The views of a scene show one set of named points, each view turned or mirrored, shifted and resized as a whole, with a little noise and some points left out.

Scene 1
View 1
Buru: [-19   0   7  -2  -2   0   3   7  20  -4  -5 -11  -2  -5  -9  -3 -13 -13
 -10 -19   7  14  -9  14  12  -6   5 -13   4   7  -5   1   1   4  -1]
fiv: [-14  -5  10  -9  -2   1   6  12  20  -1 -10 -14  -7  -4 -10  -6 -11 -11
 -12 -26   9  14  -9  19   5 -11   3 -16   8   1  -2  12   1   0   2]
gos: [-14  -2 -13   9  -4   3  16  -6  -2  14  -4 -19   7  14  -1   6  -7   4
   1  -4  -6  -5  -9  15  11 -13  -8   5  -2  -5  22  -9   1  12   2]
fesu: [ -9   0  -5   5  -4  -1   4  -7   7   6 -22 -20   1   2  -6  -1  -1  -2
  -6 -23  -3   9 -10  14   7 -16   6 -13  10   3   6  -5  -6  10   0]
gen: [-36   5  13 -14  12  -8   5  22  27 -19  10  -7   2  -8 -20  -5 -22 -25
 -13 -18  20  18  -7  11  14  -4   1  -7   0  22  -2  15  10 -11   1]
makep: [-17   1  10  -6   1  -5   6  13  13  -5 -23 -22   0  -4 -16 -11  -6 -14
 -12 -37   9  17  -9  18   1 -21   7 -20  16  10   9  13  -2  -7   3]
vedi: [-26   7   0   8   0  -6   5   1   8  -4   0 -17  12   2 -10   0 -10 -11
  -6 -12   2  10  -9  13  17  -8   2  -4   1  15  12  -9   5   2   1]
bon: [-22  -1  -7 -14  12   1  17  12  14  -2   5 -11  -6   5 -11   6 -17  -8
  -2  -8  15   2 -11   6   4  -8  -9   3  -5   0   5  16   2   5  -2]
mon: [ -7  -5  -6  12 -14   6   6 -14   6  15  -8 -16   0   8   5   4  -7   5
  -5  -6  -9   1  -8  17  14  -6  -1  -5   1  -8   7 -17   0  20   0]
bogaz: [-25   2 -13 -15  18  -4  18  13   9  -4  -2 -18  -2   6 -16   7 -13 -10
   1 -13  15   3 -13   3   0 -16  -7   3  -1   5  13  20   0   0  -2]
fav: [-27  -3 -20  -7  18  -2  33  15  -8  11   7 -24   7  23 -11   9 -15  -1
   9  -2   5 -12 -14  10   0 -20 -23  21  -8  -4  45  16   4  -4   3]
zilip: [-20  -9   4  -8   6  -1  22  25   9   5  -5 -22  -2  10 -11  -5 -14  -7
  -3 -23   9   3 -12  23   0 -19 -11   0   5  -3  29  22   4 -12   7]
Sovo: [-13 -13  12  -3  -8   6  14  15  20   9   4 -12  -8   7   0  -4 -18  -3
  -9 -12   5   2  -8  25  10  -5  -9  -4  -1 -11  11   6   5   3   4]
sabaz: [-23   6  -1 -14  10  -6   4   9  20 -13 -10 -12  -3  -7 -19   0 -11 -17
  -9 -23  18  16 -10   4   3 -11   6 -15   6  13 -10  16  -3   1  -2]
guto: [-21  11  -7  -8   8  -6   2   0  14 -10 -13 -15   2  -6 -18   2  -7 -13
  -8 -21  11  16 -11   3   7 -12   8 -12   7  16  -8   6  -2   7  -4]
big: [-18  -1 -17  -5   9   0  21   3   0   8  -3 -20   1  13  -9   8 -10  -1
   5  -7   5  -3 -11   8   3 -15 -10   6  -2  -3  20   9   0   8   0]
beti: [-15   7  -5  11  -3  -7   5  -5  -3   4 -29 -28  15   5 -13  -6   4  -6
  -5 -30  -7  10 -11  18   5 -26   9 -13  18  14  22  -6  -5   0   5]
zud: [ -6   6  -4  13 -12  -1  -4 -18   5   5 -29 -20   5  -1  -6  -2   4  -1
  -8 -24  -9  13  -8  13   9 -16  12 -20  13   6  -2 -16  -7  16   0]
pilig: [-19  -5   0 -13   7   2  14  14  19   1   7  -9  -9   4  -7   5 -20  -8
  -4  -6  13   3  -9   9   8  -5  -9   0  -4  -4   3  14   3   5  -1]
kifi: [-18   0 -12   6   3  -1  16   0  -5  10  -9 -24  10  14  -7   2  -6  -1
   2 -12  -4  -2 -11  15   6 -18  -7   3   3   2  29   0   1   3   4]
View 2
makep: [-17  -7   6   2  -3  16  -4   9 -23  -3  -1   0 -14   5   9   4 -27  -6
   7  14 -11  -5  12  -2  -9 -21  -5  -9  15  -9   6 -19   4   1  11]
Buru: [  5 -14  -2   3  -7  12   0  -2  -7 -16   1  -4  -4   6  14  12 -12   4
  10  14  -6   0   6   2 -13 -19  -5  13  12   7   3 -13  -3  -2  15]
fav: [-14  -2   8  -6  22   2 -41 -24   8 -33 -13 -14  11   0  -8 -19   8   1
  -7  19  17  31   0   1   2  34   8  -7  -8 -19  -2  -9  -3  19  16]
zilip: [-15   0   8  -4  12   4 -21  -8  -3 -13  -5  -8   1   9  -5  -4  -9  -6
 -12  26   2   8  10   4  -1   4  -4  -5   5 -20   9 -17   0   1  12]
vedi: [  0 -17   2   6  -2  13  -9 -12  -7 -24  -2 -14 -10   7  21  10  -3   8
  11   2  -1   2   3  -7 -11   2   1   3  13   8  -1  -7  -1  12  16]
guto: [ -3 -14  -5   2 -16  21  -7   7 -18 -17  -3   0  -8  -5  16   5 -19   1
  24   8 -10  11   8  -6 -20 -19   0   9   6   2 -11 -14  -3  13  12]
big: [ -8  -7   1   0   6   9 -24 -13   6 -29  -9  -3  10  -3  -4 -12  -1   3
  11  12  12  22  -4   4  -4  10  11   0  -1  -3  -4  -9  -2   9  13]
gos: [ -2 -13   6   6   8  12 -14 -19  10 -31  -7  -5  12   2   0  -6   4   9
  15  -1  18  10 -13   8   3  11  17  -6   7  12   0   0   2   4  16]
fesu: [ -9 -14   4   7  -5  19  -1   0  -8 -15  -1   6   1   1   4   0 -16   4
  25  -2   4  -1  -6   6  -2 -15  12  -9  15  11   2  -6   4   1  12]
bon: [  3  -7  -7  -5  -3   5 -21  -6   3 -25  -6  -6   6  -2   2  -4  -3   1
   4  26   1  23   7   2 -15  -1  -2  17  -4  -8  -5 -16  -8   7  12]
kifi: [-12 -10  10   5  11  12 -18 -15  -2 -25  -6  -6   3   2   1  -6  -2   6
  12   1  12   8  -6   1   3  12  14 -14   8   1   0  -4   4   9  14]
gen: [  7 -12  -7  -2  -9   7 -10  -3 -17 -16   0 -20 -18   8  26  18 -10   1
  -7  28 -20  10  23 -14 -27  -9 -23  26   6 -11  -4 -22  -8   9  14]
fiv: [ -2  -8   0   0  -6  10   1   4  -7  -9   1  -1  -5   5   6   8 -18  -2
   4  22  -6  -1   9   5 -11 -23  -8   9   9  -4   7 -19  -1  -7  12]
beti: [-22 -14  16  10   3  23  -8  -2 -20 -12  -5  -1 -10   4  11  -2 -20   2
  20 -10   3  -9  -1  -3   1  -4  15 -30  21   4   3  -7   9   8  12]
bogaz: [ -8  -3  -5  -4  -2  10 -29  -3  -8 -26 -11  -7  -2  -5   4  -9  -8  -2
   5  24  -1  30  11  -7 -17   9  -2   7  -7 -16 -13 -17  -7  21  13]
Sovo: [  6  -9   0  -2   5   0  -6 -13  11 -19   1  -7   8  11  -2   6  -1   2
  -5  23   6   0   2  13  -2  -8  -6  13  11   1  15 -12  -2 -13  13]
zud: [ -9 -20   6  11  -9  26   8   1 -11 -14   0   8  -3   1  10   4 -18   8
  36 -15   3 -10  -9   5  -3 -20  18 -11  21  23   1  -1   7  -1  11]
mon: [  7 -22   4  10  -2  15   6 -13  12 -25   3   2  11   5   4   7   0  16
  27  -7  15  -6 -16  15   2 -12  16   1  18  27   8   1   2  -9  16]
sabaz: [ -1 -10  -8   0 -16  17  -7  10 -18 -12  -3  -1 -10  -3  13   5 -21  -3
  17  19 -13  13  15  -6 -23 -22  -7  15   3  -7 -10 -20  -4   8  11]
pilig: [  6  -9  -7  -5  -3   5 -13  -7   8 -25  -2  -7   8   1   1   2  -3   1
   2  27   2  19   5   6 -13  -6  -8  21  -1  -5  -2 -16  -8   1  13]
View 3
Buru: [  5   0   3  -4  15   3  -4   7 -16  -9  -4  16   0   8 -20   4   5   1
  12  -2   8  27  -3  31  -5  -9   3  10  22   2 -10  -9   5   5   5]
bogaz: [ 15  -1  10   4 -13  -4  21   0   4 -18  -1  -2 -16  -3 -18  22   4   7
  11  -5  13   6 -15  16  -2  11  -4  -2  14   2   2  14   5   1  10]
vedi: [  3   5  -3   7  22  13  -2  17 -12 -18  -1  10  -9   7 -12   7   1  -1
   2 -10   5  10  -2  13  -1  -9  -7  -3   9   1   8 -17   2  -3   0]
fiv: [  3  -4   5  -7   7  -4  -6   4 -11   1  -7  11  -6   3 -18   5  14   4
  13  -3   7  29  -1  37 -13  -4   8  12  26   1 -18  -9   5   6   6]
zilip: [ -5  -7  -3  -7  -3 -12   4  -1  13   8  -4  -7 -24  -8  -5  11  13  10
   6  -3  17   8  -4  21  -8   9   4   2  23  -3  -5  -5   1   0   8]
fav: [  2 -11  -7   6  -2 -12  22  -8  24  -4   2 -13 -31 -15  -1  20   6  10
  -1   4  16 -15 -17 -10  11  15  -7  -8   3 -10  18   9  -1  -7  10]
kifi: [  2  -9  -8   9  17   3   0   6   2 -10   0   0 -14  -8  -7  12  12   4
  -2  -7   0  -2  -7  -3  -1  -1  -3  -1   2 -10   7 -13   0  -7   0]
bon: [  9  -8   5  -1   6 -11  10 -10  -3  -7  -2  10  -3   0 -16  13   4   3
  16  12  13  17 -15  19   6   0  -1   8  17  -3  -6  10   5   5  13]
makep: [  3   1   3  -5  -2   4  -8  16 -12  -4  -9   3 -17   0 -18   8  19   6
   4 -21   3  22   4  40 -25   1   9   6  29   5 -20 -18   6   3  -3]
big: [ 10 -12  -3   8   8  -5   8  -2   4  -9   0   2 -11 -10 -12  19  13   6
   4   3   3  -1 -15   1   4   3  -1   4   4 -10   4   2   3  -3   8]
beti: [  4  -2  -5   8  15  16 -13  26 -13 -14  -4   3 -17  -6 -13   9  20   5
  -7 -26 -10   4   4  14 -21  -4   4   1   7  -5  -5 -30   3  -5  -9]
mon: [  3 -17 -10   7  43   6 -14   4 -13  -7  -1  19   9  -3 -13   4  12  -3
   1   9  -6  10  -7   0   5 -15   1  13   0 -16  -3 -19   3   0   3]
zud: [  9  -8  -3  11  32  20 -20  21 -27 -20  -3  20   4   0 -21   8  21  -2
  -1 -15 -19  15  -2  14 -16 -14   7  14   5 -10 -12 -30   6   2  -5]
sabaz: [ 16   4  16   0  -6   2   5  10 -18 -19  -5  12  -4   6 -27  14   9   3
  16 -10   6  28  -8  38 -14  -2   4   6  26   8 -16   3   9   7   6]
gos: [  4 -14 -10   9  30   2  -2   1  -1  -8   2   9  -4  -5  -8  10  10   2
   0   5   0  -2 -11  -8   7  -6  -4   4  -2 -16   9 -11   1  -4   5]
pilig: [  8  -7   4  -3   7 -11   9 -10   0  -3  -2  10  -2   0 -17  10   4   3
  17  13  17  19 -13  20   5  -1  -1   9  19  -2  -5   9   4   3  15]
fesu: [  8  -9  -3   6  21   9 -11  13 -16 -13  -2  11  -3  -2 -18   8  20   3
   1 -10  -9  13  -4  14 -13  -8   7  10   9  -8 -10 -22   5   1   0]
gen: [  3  16  13 -10  -6   0  13   8 -12 -13  -6  11 -11  18 -19   4 -11   1
  21  -5  29  32  -2  47  -2  -2  -5  -4  36  18  -3   7   4   7   9]
Sovo: [ -6 -12  -6  -8  22 -13  -4 -11   1  12  -4  11  -4   2  -7   0   7   4
  11  13  16  20  -4  19   5  -6   2  10  23  -7  -7  -6   1   4  11]
View 4
zilip: [ 20  -1   9  -8   1 -13   9  37   1 -14   8  -4  -6  11   4   5 -16  17
  16  10  -1  -4 -13  -3   6  -9   4   6   6  15   3   5   9 -11  -9]
vedi: [  7   4   2  12  -6  -2  19  13  15 -12  29   0  -4  -3  10  -3  -5  -5
   0   7   9  -3  14 -10  12  -6   2   0   3  11   6  -2   9  -6   5]
guto: [ -5  -4  -2   7  11  -3  14  22  14 -22  35 -11   5  12   9  -4   3 -10
   2   7  -1 -12  14 -22   4  15   2   3   2   2  -3  -2   9   2  -6]
beti: [  7  10   1  18  -7   6  13  21  19  -9  27 -10   1  12  12  -5  -1   8
  12   4  -7 -25  28  -2   0 -12  -6  16   5  25  13 -10  27  -1 -12]
sabaz: [ -5 -10   0   1  16 -10  10  30   7 -25  30 -13   2  16   8  -2  -1 -10
   2   9   1  -9   6 -24   5  18   5   3   1  -2  -5  -2   7   0  -4]
makep: [  3  -6   3   9   8 -12   6  42   4 -18  20 -15  -4  25   4   0  -6   1
  10  11  -3 -17  13 -18   2   0   1  14  -2   9   9 -12  23  -1  -9]
fesu: [ -2  12  -5  12  -4   2   7  18  15 -11  23 -12   0  12   6   1   6  -3
  10  -2   5 -15  17 -12  -4  -9  -6   2   1  15   6   2  21   5 -16]
Sovo: [  7   5   2  -1  -8 -16   3  25   3  -7   7  -5 -13   6  -2  12  -9  -1
   8   2  20   9 -13 -12   4 -17  -2 -10  -1   7   5  10  10  -5  -7]
gen: [  5 -20   6   3  12 -20  18  35   2 -26  29  -5  -7   5   8  -1 -16 -12
  -4  18   9   5  -1 -25  20  16  13   1  -2  -5   0  -9  -2 -12  17]
bogaz: [ 15  -3   7 -11  13  -1  20  23   9 -25  24   0   6   4  11  -6  -9   9
  10  11  -7  -6 -10  -5   9  16   8   2  14   7 -10  14  -7  -7  -5]
zud: [-10  16  -9  22  -8   7   8  11  21  -7  30 -15   1  12   7  -2  12  -9
   6  -4   5 -20  31 -15  -7 -11 -10   3  -3  17  10  -3  29  11 -17]
mon: [ -1  20  -8   9 -18   3   7   1  18  -1  17  -5  -4  -1   4   7   8  -7
   7  -8  19  -3   8  -7  -3 -22 -11 -12   1  16   6  15  17   5 -15]
bon: [  9   1   4 -12   8  -7  13  20   6 -19  17  -3   0   3   6   1  -6   2
   9   7   7   2 -15 -11   6   6   6  -7   8   3  -8  17  -3  -4  -7]
big: [ 15  12   3  -9  -1   4  14  12  14 -14  16   0   3   0   8  -1  -3  11
  15   0   2  -5  -7   2   2  -4   0  -5  14  14  -6  20   0  -2 -14]
gos: [ 13  21   0   2 -14   8  13   2  19  -5  17   1   0  -5   7   1   0   6
  11  -4   9  -3   1   2   2 -19  -6  -8   9  19   3  18   8  -2 -14]
kifi: [ 16  17   2   6 -11   8  14   8  20  -7  18  -1  -2   0   8   1  -2  11
  13  -1   2 -11   9   4   2 -18  -6   1   8  24   6   8  15  -3 -13]
pilig: [  6   1   2 -11   5 -13   8  20   4 -17  13  -4  -4   5   4   5  -6  -3
   7   5  14   7 -14 -14   5   2   2 -11   6  -1  -6  17  -1  -4  -5]
View 5
pilig: [ -7   3   4   5  10   0   0  -2   7   3  -8   4   8  12   3   0 -18   3
   2 -14   1  -3  -7 -13  -4  -1   4  -9   5  -1  -7  -4  -8  -2   6]
zilip: [ -1  -1   7  -3  12  -2   2   3   0   6  -9   9  -5   9   2  -1  -9  -5
  15  -9  -3 -10  -6 -14   2  -1   6 -11  14  -6  -5   2 -10   6  16]
fiv: [-16   2   4  10  13  -7  -4  -5   7   0  -2   3  -3   9  -1  -4  -4   6
   9  -4   0  -7   1  -8   3   5  -1  -8  14   1  -8 -10  -6   3   8]
makep: [-11  -1   6   5  16 -12  -7  -7   4   1  -1   7 -11   6  -2  -4   6   6
  16   2  -2  -9   3  -5   6   8   1  -5  18   3  -2  -9  -5   6   9]
bogaz: [ 10  -7   8  -7  14  -1  -2  -5   5   5  -9   9   2  10  12   1 -11   4
   4  -9   1  -3 -11  -9  -6  -1   8  -1   1   4   0  -1  -9   0   7]
big: [  3  -1   5  -5   3  -1  -1   2   0  10  -7   9   6  13  -4   4 -14  -1
   4 -13   3  -5 -18 -11  -6   5   7  -4   8   2   3   4  -3   6   2]
fesu: [-11   1   1   5   2 -10  -8  -3   4   7   1   6  -3  12 -14   1  -1   4
   9  -2   3  -4  -9  -3   1  15   1  -3  17   6   0  -5   4   8  -3]
guto: [ -6  -2   5   4  14  -9  -9 -11  11   0  -1   6  -1   9   1  -1   0  13
   4  -1   5  -1  -2  -3  -3   8   3   3   7  12  -2 -11  -2   0  -2]
gen: [ -4   2   6   6  25  -6  -5  -9  10  -8  -8   6  -1   6  10 -10  -6   9
   6  -6   4   1  13 -11  -5  -7   9  -4   2   7 -18  -9 -12 -10   6]
sabaz: [ -8  -4   6   6  18  -8  -7 -12  12  -1  -2   4  -1   7   8  -3  -3  15
   4  -1   2  -3   0  -6  -1   5   1   1   6   7  -4 -14  -6  -2   3]
fav: [ 19  -4   6 -14   5   4   4   7  -7  15 -14  14   4  13   1   3 -19 -11
  11 -17   1  -6 -19 -17  -9  -3  14  -8   6  -2   2  14  -7   6  10]
gos: [  0   4   0  -3  -6  -3  -3   5  -2  12  -5  10   7  16 -18   1 -12  -6
   6 -14   6  -1 -15 -10  -6   9   9  -8  12   5  -1   6   3   7  -4]
vedi: [ -1   4   1   3   9  -9  -7  -2   3   1  -3  10   0  10 -11  -6  -2   1
   8  -7   8   2   2  -8  -7   4  11  -3   9  12  -9   0   0   0  -4]
Buru: [-14   5   2   9  11  -8  -5  -5   9  -1  -2   5   1  10  -5  -5  -5   7
   6  -6   3  -2   2  -8  -1   6   3  -6  10   6 -11  -9  -3  -1   1]
beti: [ -1  -2   2  -2   5 -13  -9  -3  -2   8   1  12 -12   9 -16  -2  10  -1
  18   2   3  -5  -6  -2   1  15   7  -3  21  10   2   0   6  12  -2]
zud: [-15   4  -1   7  -1 -14 -11  -4   4   7   5   8  -4  12 -22   0   5   6
   8  -1   5  -2  -7   0   0  21   1  -3  20  13   2  -7  10   9 -10]
kifi: [  5   0   2  -5   1  -5  -3   4  -4  11  -6  12  -1  13 -13   2  -6  -5
  11  -9   4  -4 -14 -10  -5   8   9  -6  13   5   1   6   2   8   0]
mon: [-14   8  -5   7  -8  -5  -4   4   1   9   0   6   9  16 -24   1 -11  -2
   3 -12   7  -1 -12  -8  -3  14   4  -9  16   6  -4  -1   7   7  -9]
bon: [ -1   0   5   1  10   0  -1  -3   6   5  -8   6   7  11   5   1 -17   4
   2 -13   1  -3  -9 -12  -6  -1   6  -5   4   0  -4  -3  -8  -1   6]
View 6
gos: [ 9  2  1  5 -7  1  4  5 -4 -2 -1 -4  5 -3  4  5 -4 -5 -4 -3  4  0  0  7
  3 -1 -1 -3 -3  3 -9 -3  0 -2  3]
makep: [ 14   9   0  -3   9  -6  14   3  -9   9  12  -6  -6  -6  -8  -4   4  -2
   1   5  -3   9   0  -3 -11  16   1   7   8  -6   5   9  -7  -8  -1]
fav: [ 10  10  -2  23  -4   5  16   5  -6 -10  -3 -13   1 -15   9  13  -3  -1
  -1 -11  -5   2   8   5   0  -6   6   0  -1   1  -5   9 -12  -8  -4]
kifi: [11  5 -1  8 -5  2  8  4 -7  1 -1 -6  3 -1  5  5 -3 -2 -5 -4  1  3  2  5
 -1  0  2 -1  1  1 -5  1 -5 -5  1]
Sovo: [  4  12  11   3   3  -5  10  12  -1  -1   9  -4  -1 -17  -7   5   0  -9
   0   0   2   1  -2   4   0  12  -3   2  -3   1  -9   5   0  -1   0]
zilip: [  9  15   4  12   3  -2  17  12  -6  -1   8 -10  -4 -15  -1   6   0  -3
  -1  -2  -2   5   5   3  -4   7   4   5   2  -3  -4  13  -8  -6  -2]
Buru: [  6   4   5  -6   5  -5   7   0  -3   3   7  -4  -2 -13  -9  -2   2  -8
   3   2   1   4  -7  -3  -8  16  -6   3   2   0   1   3  -2  -5   0]
big: [ 13   3   1  11  -3   2   8   2  -5  -6  -2  -7   3 -11   3   6  -1  -5
   2  -3  -4   2   3   4   3  -3   1   1  -2   1  -5   4  -6  -2   1]
gen: [ -1   9   4  -1   9  -6  15  -6  -1  -3   7 -11  -6 -26  -8   2   0  -7
   7  -5  -3   2  -8 -10 -17  19  -7   4   2   1   8   8 -10 -14  -9]
fiv: [ 10   8   5  -3   8  -6  11   3  -5   3  11  -5  -4 -14 -11  -2   4  -6
   5   4  -1   6  -4  -1  -6  16  -4   7   3  -2   0   8  -3  -4   0]
pilig: [  7   5   8   6   4  -3  10   2  -1  -8   3  -7   0 -23  -6   4   2  -9
   6  -1  -3   1  -2   1  -1   7  -5   4  -4   2  -5   7  -4  -3  -3]
vedi: [  3   4   0  -1  -1  -1   8  -3  -4   2   1  -6   0  -6  -1   1  -3  -4
  -1  -4   3   1  -6  -4  -9  11  -4  -2   2   2   1  -1  -4 -10  -2]
bogaz: [ 11   3  -1  12   3   0  14  -6  -5 -10  -2 -11   0 -20   1   5   2  -4
   8  -5  -8   4   2  -2  -4   2   0   4   1   0   3   9 -13  -9  -5]
guto: [ 12  -2  -2  -5   6  -4   8 -10  -6   1   3  -6  -1 -10  -8  -5   4  -5
   7   3  -3   6  -6  -7  -8  11  -5   5   5  -1   7   3  -7  -8  -1]
sabaz: [ 12   0   1  -3   9  -5  10  -8  -5   0   5  -7  -3 -17  -9  -5   6  -6
   9   3  -6   7  -5  -7  -9  13  -5   8   5  -2   8   7  -8  -8  -3]
fesu: [14  0 -1 -5  1 -2  5  2 -7  7  4 -2  2  1 -4 -3  2 -4 -1  5  1  6 -2  2
 -1  8  0  2  4 -1 -1  0  0 -3  5]

In a view up to two points have been moved. Name them for each view, in the order of its rows, or write none.
view 1 | bogaz
view 2 | mon
view 3 | vedi, bon
view 4 | kifi
view 5 | none
view 6 | fav
